Each row is a point on a landscape with many valleys, with its height.
From any point a ball rolls to the lowest of the 2 points nearest to it. It stops when none of these is lower. Distance is the straight distance between rows; heights are no part of it.
Q487: [ -6 -33 -91  28 -33  80  -5   3  63 -33 -16  86   9  27  20  -6 -30 -26
  72  42  10  48 -18  42  19 -10 -24  38  15   1  46 -12   3]  height 71.2
Q625: [ 15  76 -11 -20  16  23 -79   7  34  10  38   7 -28  30  11   8   3  -4
   4  12  18 -35   2 -19  25  31 -36  24 -44 -15  67  14  -1]  height 27.4
Q488: [ 18 -28   7  12  35  -4 -24  -8  47  11  17  13  17   5 -25  15  22  15
   6   4  35 -13   0 -36   8 -41  -2   5  -9   3  15 -15   6]  height 32.2
Q788: [-14 -44  18  -3  24 -22  84  25 -59  -5 -22   5  28 -63   0  -1  11 -11
   4  -3  -3 -26 -21  17   2 -20   4 -22   8  -6 -72 -14  17]  height 10.1
Q611: [ -4  16 -63 -24   5  61 -10  -6  26  18   0   0 -15  54  -1  11 -37 -23
  -7  21   2  -8  20   6  43  48 -32  18   3 -15  37 -20  -2]  height 69.5
Q868: [  0 -46 -39   8  -7   7   4 -26  21   4 -11  23  11  13 -16  12  -9 -31
  19  21   6  57  11  11  11 -11  -8  19  34  16  10 -24  30]  height 77.7
Q295: [ -4 -13 -55 -13 -11  40   7 -18  -7   6 -45  31   2  32  15 -10 -24 -25
  10  27  -9  64  -2  60   2  35   0  30  48   8   5  -6  -2]  height 87.9
Q42: [ 13 -38 -45  30  39   3 -29 -56  54  23   2  25  23  20 -38  10 -15  48
  16 -18  49  -4  -9 -10 -22 -22  34  -9  29  -8  21   1 -14]  height 21.0
Q628: [  3 -32 -32  22  13 -12 -14 -67  22  40  -5 -18   2  20 -37  21 -35  30
 -22 -48  22   9  19  -1 -20  16  28 -17  36   3   9 -12 -12]  height 70.0
Q548: [ -5 -39 -67  14 -27  78  19  39  55 -24  41  44  14  39 -18   4  -1 -41
  58  34  29  30  -9 -25  74 -35 -46  34 -36   7  32 -31  25]  height 48.5
Q228: [ -2   4 -49 -12  33  44   0  -9   0  11 -22  30  19  35   6 -22 -18  33
   5  22  16  19 -15  34 -14  31  29  24  42  -7 -20  10 -33]  height 66.6
Q25: [  1   4   9   6   1 -20 -18 -40  -2  27  -8 -27   2  12 -15   2 -27  27
 -21 -46   7   6   9   1 -21  31  29 -11  23   3  -1   4 -14]  height 63.4
Q753: [  4 -54 -45  -8  62  58  32  24  45  -1  13  15  27  21 -36   5  25  28
  13  26  45 -27 -15 -24  43 -37 -13  13 -22 -20 -19 -26 -15]  height 61.6
Q327: [ -6 -57  11  27 -11 -45  33  -9 -36 -38   7  23  23 -60 -10   5  20 -23
  33  -6 -10  49 -29  16 -28 -62   8   2  34   9 -26 -17  51]  height 13.3
Q591: [ -3  28 -52 -24  42  55  -3  13 -12  12 -13  11  19  47  18 -29 -11  68
 -19  16  15  -8 -17  28  -4  45  34  27  29 -20 -36  17 -55]  height 60.5
Q125: [ -4  11  72  14 -40 -58  33   3 -11 -12 -11 -41 -16 -65  -8  -5  -3  -3
 -20 -40 -37 -45   6 -40 -15   7  31 -71 -43   3 -20  27 -15]  height 15.1
Q878: [  8   8  59  13  24 -16 -19  38   5 -22  27  16  13 -31   1  -5  51   2
  11  15   9  -9  -3 -28 -14 -61 -14  -3 -18   6  -3   7   4]  height 47.4
Q596: [  1  50 -12   0 -24  10 -66  -4 -18 -20   3  44 -12   8  43 -30  -2  -6
  28  15 -19  59  -8  48 -37  22   1  40  33   1  36  31   7]  height 52.8
Q163: [ 16  70  31 -14   7   6 -62  25  16   5  30  -1 -20  14  11  -1  32  -8
  -1  22   2 -23  13 -16  14  15 -40  18 -36  -2  47  18   5]  height 32.7
Q48: [-14  19  45 -14  -8 -11  36  17 -57 -18 -24  -6   9 -11  15 -35   1 -15
  -5  -5 -30  22 -17  35 -26  16  19 -17  26  12 -42  19  -5]  height 62.7
Q187: [-13 -55   6   9 -30 -52  46   7 -37 -38   6   6  17 -47   4  19  41 -37
  31  22 -13  43  -4  -6   3 -72   0  11   9  15 -41 -29  53]  height 10.4
Q31: [ 11  -9 -30  13 -18  56 -14  47   4 -46  17  49   4  14  35 -14  27 -53
  46  60  -6  60   5  20  19 -42 -51  50 -12  12  23 -16  33]  height 52.4
Q184: [  1 -55 -40  20 -12  29  -5   7  30 -25   6  43  21  11  -3   6   8 -29
  48  39  13  64  -5   5  21 -42 -18  38  13  12  17 -25  35]  height 75.5
Q733: [-14 -36  17  -1  10 -25  71  -9 -54  -7 -28  -5  21 -46 -12  -8 -15 -13
  -2 -22 -14  -4 -21  31 -22   2  23 -30  27  -1 -61 -11  13]  height 12.4
Q337: [  3  56  56  18  32  -7 -33  25 -18 -29  16  16  20 -26  14 -41  26  42
  19  -5   9 -10 -39   7 -57 -19  24 -13   5  -1 -12  49 -23]  height 30.9
Q494: [ -2  32   2 -12  39  19  -9   7 -26   8 -10   0  18  19  10 -29  -8  57
 -13  -6  14 -12 -23  19 -21  28  39  10  20  -9 -36  23 -43]  height 53.1
Q616: [ -4  43  21  -5 -14 -24 -40 -18   1  29   0 -71 -28  21   7   0 -22  64
 -60 -55  10 -35  -3 -11  -4  52  17   3 -20  -6  12  24 -31]  height 47.5
Q270: [  8 -55   4  18  45 -22   5  -9  25  13  11  15  25 -25 -31  23  22  24
   9  -8  36 -17 -12 -25   7 -48   5  -6  -6  -8 -12 -22  13]  height 27.6
Q334: [  3 -11 -17 -17  -8  32  25  26 -33 -21 -37  33   7  20  33 -25  21 -44
  15  55 -17  65  -2  51   5 -13 -19  33  30  14 -17  -9  10]  height 81.7
Q253: [  5 -10 -42 -20 -52   6  20 -12 -22  -3 -28  12 -10  27  17  10  -7 -79
   7  48 -30  62  26  37  31   6 -33  32  16  18  12 -27  41]  height 83.6
Q643: [  2  15  38  31   9 -31 -31 -30  -8 -16  13  14  22 -31 -17 -19  -5  27
  20 -38   5  15 -28   5 -67 -15  38 -22  24   2   3  26   1]  height 28.3
Q485: [  5 -29 -48  13 -16  80   8  57  31 -39  39  44  18  26  12  -8  22 -53
  60  54  16  48  -7  -6  55 -44 -57  48 -35  12  15 -25  28]  height 50.5
Q282: [  5 -15 -45  17 -33  23 -41 -25  26 -19  -5  50  -8  12  13   6 -17 -47
  38  24 -10  65   5  29  -3  -7 -22  37  30   8  58 -15  38]  height 63.0
Q362: [  1  36 -49 -15  -7  14 -53 -26  28  15  31   0 -37  30   1  34 -36 -49
   2   3   1  -7  24 -11  41  46 -43   3 -23 -11  73 -11  26]  height 45.0
Q641: [ -3 -39  35  16  28 -38  34  43 -27 -21  21  15  24 -79  -2   5  51   2
  27   1  19 -24 -22 -23   6 -70 -11 -15 -20  -3 -39  -7  29]  height 41.8
Q772: [ -6  39  -4  -2 -37 -12 -53 -28 -16   3   4  15 -23   5  17 -11 -17 -23
  11  -6 -15  59   9  34 -24  37  -1  23  34   7  44  18  24]  height 57.7
Q90: [-20 -52  11  -3 -13 -46  80  21 -54 -24  -5   1  21 -69   5  13  29 -33
  23  13 -12   4 -11  -1  12 -51   1  -8   1   9 -69 -24  36]  height 7.8
Q550: [ 13  34  42   6 -14 -41 -42 -19  12  32   5 -47 -25   7  -8  16  -8  27
 -37 -40   2 -30  13 -27  -6  32   4 -12 -19   6  31  13 -19]  height 51.4
Q268: [  6  11   5 -33   7  28  13  39   0   8   9  -3  -1  24   4  -3  23 -35
 -13  43 -10  -8  34 -14  42   5 -38  23 -24  10 -10 -20   6]  height 64.4
Q399: [ -3  48 -30  -6 -26  -7 -71 -23  11  -3  31  23 -48  11  18  29 -27 -67
  20  19 -14  25  25   5  21  29 -43   9 -18 -10  82  -5  50]  height 48.9
Q129: [ -5 -62 -30 -15  40  36  47  38  16  -6  10  12  28   3 -23  12  34  -5
  18  40  26   4  -2 -17  53 -36 -20  18 -17  -3 -43 -34   8]  height 62.6
Q638: [-17  -1  49  -2 -59 -66  39   0 -18  -4   4 -21  -9 -37   2  21  18 -44
  -7   8 -36  -2  44 -37  -3 -22   3 -20 -13  20 -18  -6  20]  height 21.3
Q503: [  8  14  43   2  43 -10  11  10 -26   1 -16 -27  11 -20   0 -18  -2  56
 -23 -37   6 -58 -32  -2 -27   8  33 -30 -20 -16 -37  16 -35]  height 34.2
Q894: [ -5 -11  13 -14   1  -3  29  -2 -34   5 -26   1  12   4   3 -11  -7 -18
  -4   7 -16  34   1  29 -10   8   9   4  38  11 -32  -5   3]  height 65.7
Q481: [ 25 -29  60  34  10 -59  12  -5  -1  10  -6 -21  -1 -70 -14  21  14  26
 -13 -38   7 -75 -26 -51 -16 -37  20 -55 -53  -9  -8   1  -7]  height 20.1
Q442: [-18  53  52 -11 -13   4   9  37 -59 -34 -11   3   2   0  35 -56  16  -7
   4   6 -30  37 -27  51 -30  15  19  -1  26   7 -33  47 -13]  height 59.1
Q895: [ -3  50  33   6  15  -2 -33  12 -25 -18   5  21  16  -2  17 -39   9  28
  16   2   2  20 -25  23 -45   5  28   8  23   2 -12  38 -17]  height 37.1
Q423: [-16  59  58 -21 -24 -17 -13  24 -26   7   2 -38 -24   7  16 -20   2  15
 -35 -12 -17 -11  10   1   6  48   1  -1 -13   1  -4  34 -18]  height 29.5
Q676: [  1  36  11 -35 -11  -6 -11  11  -3  32   2 -47 -33  25   3  17  -3  -8
 -45   0 -18 -28  39 -18  34  47 -27   7 -24  -1  18 -11  -4]  height 75.6
Q393: [  1  33   3 -26   2  44   1  48 -40 -16 -15  25  -5  29  48 -38  26 -35
   9  51 -20  42   2  49   5  13 -22  35  19   5 -14  12  -5]  height 80.4
Q415: [  4  60   2 -37  19  50 -23  53 -13   2  12   5 -11  39  30 -23  20 -18
  -3  41  -4 -11  15  13  30  38 -36  30 -18  -7   7  10 -18]  height 77.6
Q122: [-12 -30 -79  11 -25  99  31  28  72 -12  39  54   7  52 -27  -1 -33 -27
  55  26  39  -6 -17 -19  68 -12 -52  22 -27  -5  53 -21  -3]  height 45.6
Q892: [ 14 -12 -10  23  44 -11 -11 -52   0  28 -11 -21  18   3 -20   6 -27  83
 -23 -58  29 -43 -28   2 -42   1  50 -29   5 -18 -18   6 -36]  height 53.2
Q421: [  1 -55 -62   2  56  49  20  -8  57  11  -2  18  20  35 -38   8  -4  43
   8  19  45 -21 -11  -7  22 -22   7   3   9 -21  -3 -16 -19]  height 59.5
Q460: [-10   2 -84 -29  -2  69  20  -7  30  23   6 -27 -26  63 -10  31 -49 -31
 -26  12  -1 -22  34  -7  62  50 -47   7  -7 -18  39 -37   4]  height 71.7
Q911: [ 11   6  36   8   8 -19  -5  -6 -10  21 -23 -76 -19  -6   4  -2 -21  77
 -60 -67  -3 -70 -28 -21 -24  26  34 -37 -43 -21 -21   7 -46]  height 43.5
Q478: [ 13  39  24  29  12 -28 -66 -33   7  -3  18  16  20 -11 -11 -21  -8  57
  16 -34  22   2 -31  -6 -63  -4  47  -5  15   2  15  37 -16]  height 31.3
Q712: [-27  30  67  -2 -43 -30  26   5 -31 -22 -13 -52 -11 -30   0 -31 -21   6
 -28 -52 -36 -15  -7   8 -15  47  35 -48 -16   7 -36  41 -18]  height 48.4
Q67: [-11  42 -79 -29   3  40 -44 -33  30  14  27 -13 -54  54   5  38 -56 -29
  -9 -10  11 -27  15  -6  54  65 -44  -5 -26 -29  71 -14   4]  height 40.8
Q263: [ -5  -1  19 -17 -31 -11  31  41 -37 -26  -1   7   0  -2  29  -6  47 -57
   9  54 -31  40  26  10  13 -44 -32  20  -2  24 -27  -7  32]  height 55.1
Q539: [  3  -4 -19  -2 -23   7  -7 -31 -21  -3 -30  29  -1   8  12 -18 -14 -20
  17   5 -16  75 -11  52 -31  12   9  21  56  15   6   1   7]  height 90.9
Q489: [ 31 -52   3   0  60  -4  18   0  23  37 -12 -26   1 -11 -16  30  19  67
 -33 -25  28 -88 -30 -33   2 -43   8 -19 -41 -32 -16 -25 -26]  height 47.6
Q751: [-17  48  67 -34 -21 -11  25  51 -41   0  -8 -33 -16  -1  26 -22  16  -8
 -33   5 -37 -16  18   2  15  31  -5 -14 -15   6 -28  28 -18]  height 25.5
Q920: [-16 -23  12  -2 -64 -67  51 -32 -18  14  -3 -38 -12 -24  -9  34  -4 -51
 -17  -7 -27  10  58 -28   2  -4   8 -12   1  30 -21 -28  18]  height 23.9
Q375: [ -1 -41  11  16 -14 -35  20 -32 -23 -15  -7  14  17 -29 -19   1  -1 -23
  16 -12  -8  50 -12  19 -35 -30  15 -10  39  14 -16 -13  31]  height 16.4
Q351: [  3 -25 -14  13  52  22   4  11  -7 -16  -6  52  34 -15   3 -17  17  16
  37  26  25  32 -33  30 -31 -39  17  14  38  -5 -26   4  -1]  height 35.1
Q278: [ -6  11  20   0 -38 -23  -5 -28 -36 -16 -12   8   0  -5   1 -25 -11 -18
  10 -26 -27  66 -18  43 -54  10  20   0  47  18   1  12  15]  height 93.4
Q181: [ -3  52 -25 -31   9  56 -18  40 -20   0  -7  26 -12  39  42 -31   3 -24
   8  47  -7  22   5  39  22  45 -21  40   5  -5   6  13  -8]  height 79.0
Q446: [ -1  81 -29 -18   7   2 -94 -19  24  11  35  -5 -41  27  16  10 -22  15
  -6  -8  20 -20  -2  -7  22  59 -17  21 -30 -21  71  28   0]  height 21.7
Q3: [ -9  67 -76 -20   0  12 -88 -40  22  12  30  -2 -41  37  21  10 -48  30
  -8 -19  31 -17  -4   7  23  77  -2  24  -8 -26  56  31  -9]  height 27.7
Q388: [  9  39 -21  24 -14  13 -90 -15  16 -21  19  62  -2   0  30 -19  -3   7
  47  13  -6  48  -4  19 -46  -5   5  39  34   3  57  23  13]  height 44.9
Q81: [ 10  31  60  12  52 -11  -8  37 -20 -18   8  11  24 -35  11 -24  35  41
  10  -6  20 -40 -40  -5 -34 -35  14 -26 -15  -6 -26  32 -28]  height 25.9
Q283: [  2 -48 -65  31 -12  68 -13  24  47 -47   6  73  19  17  13 -11   7 -20
  71  45  18  66 -20  18  19 -43 -25  43   8   5  31 -16  19]  height 73.6
Q880: [-13  19  40  -6  12 -11  13  -1 -36   0 -16 -39   4  -5   2 -22 -25  49
 -33 -46  -5 -27 -20   8 -23  40  38 -25   0 -10 -41  17 -34]  height 39.3
Q82: [  3  -9  28  17   2 -29 -16 -24   0   3   6   9  12 -16 -17   1  -3  -4
   9 -16   0  25   1  -3 -35 -19  16  -8  28  11   6   2  16]  height 22.5
Q761: [ -17  -22 -105   15  -19  104   29   17   80  -12   11   71    1   55
  -14  -10  -47   -4   56   34   38  -11  -18    9   41   11  -33   19
   -7  -10   53   -7  -28]  height 41.9
Q767: [ 15   5 -57  20   4  31 -63 -37  78   9  22  37  -1  33 -14   9 -25   6
  26   1  41 -10   7 -20   7   3  -8  12   8  -5  73   0   0]  height 39.1
Q834: [ 24  17  62  13  45 -23 -10  18  -4   2  -7 -11   9 -33   0  -7  20  57
 -12 -29  15 -71 -45 -22 -30 -21  19 -30 -40 -12 -15  24 -34]  height 30.2
Q948: [ -4 -68 -37  16  24  -5  30 -51  15  32 -16  -9  14   4 -41  31 -29  17
 -15 -26  19  13  14   1  -3  -2  22 -19  33  -4 -15 -26   0]  height 65.5
Q793: [  2  40  58  -9   3 -13  -9  21 -13   9 -14 -68 -19   1  15 -15  -2  71
 -54 -42  -3 -63 -30 -17 -11  33  24 -13 -45 -13 -18  29 -52]  height 39.8
Q797: [ -9 -26 -42 -25 -38  -2  45 -21 -13  17 -26 -18  -4  25  -5  24 -16 -62
 -14  31 -23  38  43  14  35  21 -23  21  24  20  -8 -36  28]  height 84.4
Q137: [ 12 -44  12  14  10 -39  15 -36   5  32  -9 -35  -2 -17 -27  33 -15  17
 -34 -40   5 -25  21 -32  -4  -5  16 -31  -4   2 -14 -29  -7]  height 59.4
Q151: [ -4 -35  22   8  39  -7  33  41 -31 -25  10  25  30 -48   6  -7  45  -6
  29  21  18   9 -23   8  -5 -59 -12   1   7   0 -42  -7  21]  height 39.9
Q144: [-19  39  50   4 -28 -29  -9 -13 -25  -1  -1 -60 -11  -5   0 -30 -32  41
 -40 -64  -6 -16 -13   9 -24  62  38 -18  -8   0 -22  39 -29]  height 44.5
Q182: [ -8  29  23 -38   3  26  25  48 -43  -1 -14  -1  -4  21  29 -27  25 -30
 -11  42 -22  14  16  28  14  19 -18  15  10   7 -32   4  -7]  height 81.6
Q945: [-19  -9  44   0 -34 -39  67  -7 -51 -40 -21 -19   5 -63  -5 -29  -8 -36
   4 -40 -47  -4 -20  24 -34   8  31 -61   7   5 -55  17  11]  height 17.0
Q540: [ -9  82  47 -19 -11  -8 -48  30 -14   4  21 -15 -26  11  21 -17  18   7
 -13   8 -10  -7   8   4   4  38 -17  13 -17  -2  27  42  -5]  height 34.0
Q896: [-10 -42 -70 -19  -5  50  38 -11  10  15 -38  10   5  45 -12   9 -27 -32
  -2  35  -8  42  16  38  32  28 -12  24  37   5  -2 -26  -1]  height 85.8
Q40: [  8  -1 -57  29 -26  31 -74 -31  38 -28   4  73  -8   4  29  -3 -22 -17
  59  16  -7  60  -2  28 -29  -8  -7  44  38   4  68  -1  24]  height 55.5
Q626: [ -6  51 -13  -1 -39 -23 -77 -34  -8  -7  27  19 -50   0  21  14 -20 -49
  19   2 -28  49  16  26 -10  37 -27  15  10  -9  79  13  50]  height 52.1
Q223: [-18   2  35  -8 -66 -45  51  18 -46 -45  -3  -1 -10 -25  24  -1  44 -64
  10  30 -58  41  22   8 -11 -57 -12   5   7  25 -22   7  39]  height 55.0
Q756: [  5  20  -8  10  16  -9 -29 -40  -6  23  -5 -26   9  21  -9  -9 -35  69
 -25 -53  23 -10 -13   7 -32  35  47  -4  19  -3 -11  20 -34]  height 57.8
Q104: [-16 -54 -61 -23  -9  24  60 -14   2  22 -29 -23   2  34 -21  26 -23 -32
 -22  31 -13  29  36   9  38  23 -17  14  23   8 -21 -42  11]  height 84.9
Q541: [ -4 -16 -20 -10  29  29  13   2  -3   7 -21  21  18  21  -2  -9  -2   0
   7  27   8  29  -3  23  -1   6   6  16  33   1 -18  -6  -7]  height 69.0
Q70: [-23  34  77 -15 -31 -24  47  45 -44 -27 -13 -25  -8 -34  23 -28  20 -22
 -15  -5 -53 -11   5   1  -6   3   8 -43 -13  10 -44  38  -9]  height 22.2
Q140: [-13 -89 -67  10  21  10  38 -31  36  17  -8   4  18  19 -53  30 -20   8
   5   7  27  20   7  -3  29 -14   9  -2  26  -3  -9 -33  13]  height 63.3
Q815: [  8  -7   7  -8  -4 -15  -6 -11  20  24   3 -20  -4  11 -18  25   1 -15
 -19   1  -2 -10  36 -31  18   7 -12   1  -2  12  11 -22   5]  height 77.8
Q571: [  5   4 -32 -17  -1  45  -4  13  23   8   8  15  -3  36  -1   6  -2 -41
   7  39   1   6  23  -2  41  13 -39  26  -7   1  23 -22  16]  height 66.3
Q363: [ 13 -10  16  20  -5 -28 -13 -36   1  39 -18 -84 -27   4  -7  23 -29  61
 -67 -79  -3 -51   4 -29 -19  21  28 -40 -29  -8  -1 -13 -42]  height 47.7
Q94: [ 12   6  -8 -33   4  12   5   0  14  42  -8 -61 -25  35  -4  30  -7  14
 -61 -11 -12 -41  42 -32  35  33 -24   3 -22 -10   6 -34 -17]  height 74.3
Q447: [ 15 -28 -54  28  16  11 -46 -58  76  27   8  12   5  38 -35  18 -24  22
   9 -18  45  -6  11 -22   1  -9  10  -3  20  -1  54  -5  -4]  height 33.3
Q145: [ -6  19  -6 -35 -43  -6  25   7 -44   0 -25  -3 -17  23  25  -3   8 -68
 -11  40 -41  44  30  36  22  19 -27  23  15  19  -1 -11  33]  height 83.0
Q499: [  9   7 -43 -20  57  48   2   1  11  21 -15 -26  10  49  -1  -2  -6  91
 -39 -10  19 -45 -16   4  -6  12  33   2   9 -33 -26  -3 -54]  height 47.3
Q825: [ -3 -43 -11   3  32  19  25  24 -15 -24 -10  40  30 -14   6  -9  27 -11
  33  42  16  46 -22  26  -3 -45  -5  19  27   3 -32 -13  17]  height 37.5
Q47: [-14  26  31 -40 -38 -12  41  34 -49  -3 -19 -16 -15  10  28 -13  16 -52
 -17  35 -45  17  35  17  19  12 -20   7   4  17 -29   3  11]  height 82.4
Q321: [-12 -25  20  -4 -29 -37  68 -27 -57 -19 -31 -12  14 -41 -15 -14 -16 -38
   0 -34 -34  29 -21  42 -38   3  24 -36  34  15 -54  -5  17]  height 14.7
Q311: [-21   1  60   2 -27 -42  60  23 -44 -35 -13 -12   5 -68   8 -20  13 -29
   3 -13 -46 -21  -6  -2 -17 -18  19 -53 -11   6 -50  24   8]  height 19.3
Q422: [ -9  20  58 -16 -53 -49  32  31 -11  -4  16 -20 -17 -29  11  17  42 -42
 -10  30 -35 -16  53 -50  16 -28 -18  -8 -37  20  -9  -1  18]  height 19.0
Q977: [ 22 -44  -6  17  56 -10  10 -31  13  39 -15 -26  12  -8 -22  28 -10  73
 -30 -45  29 -69 -24 -15 -15 -27  26 -31 -14 -29 -16 -17 -25]  height 50.0
Q429: [ 22 -27  41  31   1 -59  -8 -39  14  30  -5 -39  -6 -29 -28  31 -11  24
 -29 -58   7 -43   6 -42 -24 -11  30 -44 -24   5   7 -12 -13]  height 57.1
Q809: [  7 -80 -33  15  65   5  25  -6  31  18   6  10  29 -15 -43  29  19  50
  10  -5  55 -33 -26 -17  24 -52   5  -8  -7 -25 -17 -25   9]  height 30.4
Q63: [ 14 -12  71  32 -11 -57  22   1 -12 -10 -13 -31  -8 -86 -13  -6   5  18
 -15 -49 -16 -78 -26 -44 -24 -11  31 -77 -60 -13 -11  23 -13]  height 17.8
Q273: [  1   4 -47 -33   0  29  10  -5  23  32   2 -46 -25  46 -12  36 -23 -17
 -44   5 -10 -29  49 -23  52  40 -36   8 -13 -10  21 -41   2]  height 73.1
Q658: [  4  25  53 -20 -21 -36  12  27   1  16   4 -34 -20 -11  -1  15  26 -12
 -32  13 -24 -36  38 -48  19   1 -18  -9 -41  12   0   0  -9]  height 15.9
Q207: [-19  76  65 -17 -21   1 -13  52 -44 -23   7  -3 -15   3  41 -46  31  -8
  -4  18 -28  23  -2  32 -11  21  -9   3   4   4  -9  57  -7]  height 55.6
Q374: [  8  43   6  28   0 -12 -81 -20   9 -10  23  42  12  -6   9 -23  -2  32
  30  -9   6  31 -13   7 -58  -8  27  21  34   7  36  33  -4]  height 36.6
Q61: [ -5 -23 -14   0 -54 -58  24 -41   8  33   9 -45 -16  -6 -18  52 -11 -48
 -26  -5 -17   2  70 -40  21   8  -4   1  -1  30   2 -38  22]  height 26.3
Q64: [-22  18  53 -10 -77 -48  58   8 -45 -37 -12 -22 -11 -29  17  -8  18 -61
  -2   3 -71  25  21  12 -19 -22   6 -29   7  24 -31  24  21]  height 53.5
Q671: [  0 -10 -82  17   1  79 -20   0  78  -9  14  72  13  41  -4  -9 -25   2
  52  33  38   2 -10   0  18  -1 -14  22   8  -3  48  -1 -13]  height 35.6
Q49: [  2 -25  -9   4 -17 -18  -2 -22  16  15   2   0   1   8 -15  22  -6 -35
   2  13  -4  28  31 -11  10  -5 -10  11  18  17  13 -23  30]  height 79.8
Q738: [  8  43  21 -20  10   1 -32  12   9  32  -5 -72 -26  31  17   0  -2  77
 -64 -34   5 -61 -17 -22  -1  36  10  11 -39 -17   5  15 -47]  height 43.8
Q990: [  2  -8  49  37  26 -31  24   0 -33 -26  -2   3  27 -85 -16 -24  -1  19
  17 -50   3 -56 -45   9 -43 -17  28 -52  -8 -15 -34  16  10]  height 28.1
Q208: [ -2  66  14 -51   2  22 -20  40 -15  17  13 -27 -35  32  21  -1  13 -18
 -29  27 -16 -28  26  -2  43  50 -40  22 -35  -7  17   4  -1]  height 76.5
Q790: [ 28 -11  17 -13  51   8  -7   9  32  24  -3 -22   0  14 -11  16  24  46
 -29  -6  19 -60 -11 -36   5 -20  -3  -1 -34 -12  -6 -12 -32]  height 43.6
Q289: [-27  21  63   4 -88 -56  58  -4 -29 -39  -5 -32 -16 -57   4 -10   2 -52
  -1 -27 -78   6  16  -5 -25  -2  27 -63 -11  17 -27  37  10]  height 52.2
Q574: [  2 -64 -16  -1  12 -24  46 -21   5  34 -13 -33   4  -9 -28  45 -13   9
 -35 -17   5 -26  32 -34  21 -11   8 -18  -8  -3 -30 -46   1]  height 61.2
Q76: [  6 -24 -54  -6  55  43   9 -18  26  22 -15   1  17  40 -23   2 -16  60
 -15   1  28 -22  -7   2  -8   5  28  -1  27 -21  -9  -6 -37]  height 54.4
Q15: [ -3 -23 -86  19 -42  54 -23 -24  42 -24 -21  72  -7  22  22   6 -39 -48
  56  29  -1  62  -7  48  16   5 -26  36  22   3  60 -15  25]  height 67.9
Q510: [  5   2 -64  20  -7  55 -50 -15  73  -8  25  60   1  32   1   4 -30 -22
  49  20  30   8   4  -6  22  -1 -26  24   1  -5  74  -8  12]  height 25.4
Q372: [-15  51 -85 -22   1  36 -61 -31  22   6  19  13 -45  42  21  15 -59  -8
   4  -3  17  -5   4  15  35  82 -19  13  -5 -27  59  10   3]  height 34.6
Q890: [  9 -24  50  12  11 -44   8  33   5 -15  28   4  11 -51  -8  18  53  -2
  11  13  15 -21   3 -52  10 -68 -14 -10 -40   5 -15 -13  16]  height 44.1
Q774: [ 31  12  35  17   9 -36 -50 -27  41  34   8 -35 -16   8 -15  29   7  41
 -27 -39  17 -46  -4 -43 -13  -5   7 -13 -27   4  38   3 -22]  height 54.9
Q588: [ 26  11  23  -6  33   0 -33   8  38  19  13  -8   4  15 -14  10  28  19
  -9   5  21 -36   3 -38   8 -17 -13  11 -26   3  21  -7 -15]  height 38.5
Q248: [ 14  17   4 -10  53  17  -3   3  -2  21 -15 -23  12  20   3  -6  -1  78
 -35 -23  20 -50 -29  -6 -18   8  29  -4  -7 -23 -30   6 -49]  height 40.6
Q993: [  1  21  80   3 -24 -49  14  19  -9   3  -1 -32 -16 -37  -3   2  17   4
 -21 -15 -24 -37  12 -45  -5  -4   6 -43 -37   6  -8  18 -15]  height 11.2
Q943: [ -2  14  64   1   7  -6   4  64 -20 -36  28  13   5 -28  25 -18  62 -21
  13  39 -11  11  12 -11  -8 -60 -31  -1 -14  11 -16  17   7]  height 50.3
Q678: [ -2  53  66 -13  -2   2 -11  63 -26 -16  16   1 -10  -6  31 -26  49 -18
   1  34 -21   4  15   3  -3 -15 -29   2 -12  11   0  32  -1]  height 52.9
Q299: [ 14  12  52  32 -23 -59 -26 -39   7  20   3 -50 -16 -18 -23  10 -18  32
 -33 -77   1 -25   1 -27 -31  23  31 -42 -19  10  13  12 -23]  height 54.7
Q53: [ 14 -61  15  36  47 -39  17  -8   1  15   9  11  31 -64 -29  25  16  34
  11 -34  40 -52 -33 -19  -4 -55  14 -23 -14 -19 -19 -16  20]  height 24.9
Q452: [  3 -23 -26  25  33  11 -22 -23   2 -17  -3  66  32 -20   1 -19  -2  24
  44   7  22  50 -36  31 -59 -32  34  16  52   0  -6  11   0]  height 32.3
Q142: [-25  26  61  -2 -75 -51  39 -11 -30 -20  -5 -52 -21 -39  -8 -17 -18 -24
 -22 -53 -57   0  17  -4 -20  44  30 -59 -14  16 -26  33  -3]  height 50.6
Q586: [ 20 -64  20  29  24 -57  18 -12  10  21   2 -13  10 -59 -26  38  12  27
 -12 -36  25 -62 -14 -47   5 -47  14 -36 -40  -9 -12 -27   6]  height 22.8
Q912: [  7 -23 -35  23  31   9 -30 -39  30   6  -1  49  29   5 -19  -7 -14  32
  30  -1  32  31 -15  10 -36 -18  36   9  42  -3   9   9  -8]  height 28.2
Q533: [  6 -12  -2   0 -29  16   3  45 -33 -51   6  29  -2   4  43 -16  51 -60
  27  64 -26  67  18  24   8 -58 -46  44   1  17   3  -9  42]  height 54.0
Q381: [  3 -25 -15 -23  23  49  34  50   8  -6  11  10  15  20  -2  -3  33 -29
  10  52  12   8  15 -13  49 -19 -36  30 -21   8 -30 -29   3]  height 63.5
Q470: [ 10 -26  40  37  37 -40   9 -13 -11  -2   3   9  27 -64 -24   2   4  27
  10 -40  23 -46 -35  -7 -34 -37  26 -38  -4 -12 -19   3  11]  height 26.8
Q153: [-12 -94 -54  -1  28  -4  68 -15  12  23 -12 -23  14  -3 -45  46  -7  17
 -20   2  15  -9  18 -14  38 -20   4  -8   5 -15 -41 -49  12]  height 62.2
Q757: [ 16  22 -13  -1  -7  -9 -45 -24  37  29  20 -19 -24  26 -13  31  -9 -18
 -17  -6   9 -20  33 -29  25  24 -25   6 -14   2  56 -16  12]  height 80.8
Q54: [-13  61   1 -12   0  10 -30   8 -36  -7   7   7  10  19  28 -49 -14  43
  -6  -4   8  19 -27  35 -27  49  38  31  29   2 -23  48 -34]  height 45.2

Where does a ball stop that starts at each point below?
Q263 => Q510
Q772 => Q446
Q223 => Q81
Q487 => Q90
Q540 => Q90
Q541 => Q42
Q890 => Q42
Q948 => Q793

Call two points neighbours if one is among the 2 nearest of the other. Go from one point of each pair to the other, from neighbour to neighbour, staying as low as possible. Name the highest point that can't be avoided.
Q510, Q81 => Q263
Q90, Q446 => Q540
Q90, Q815 => Q49
Q42, Q510 => Q767
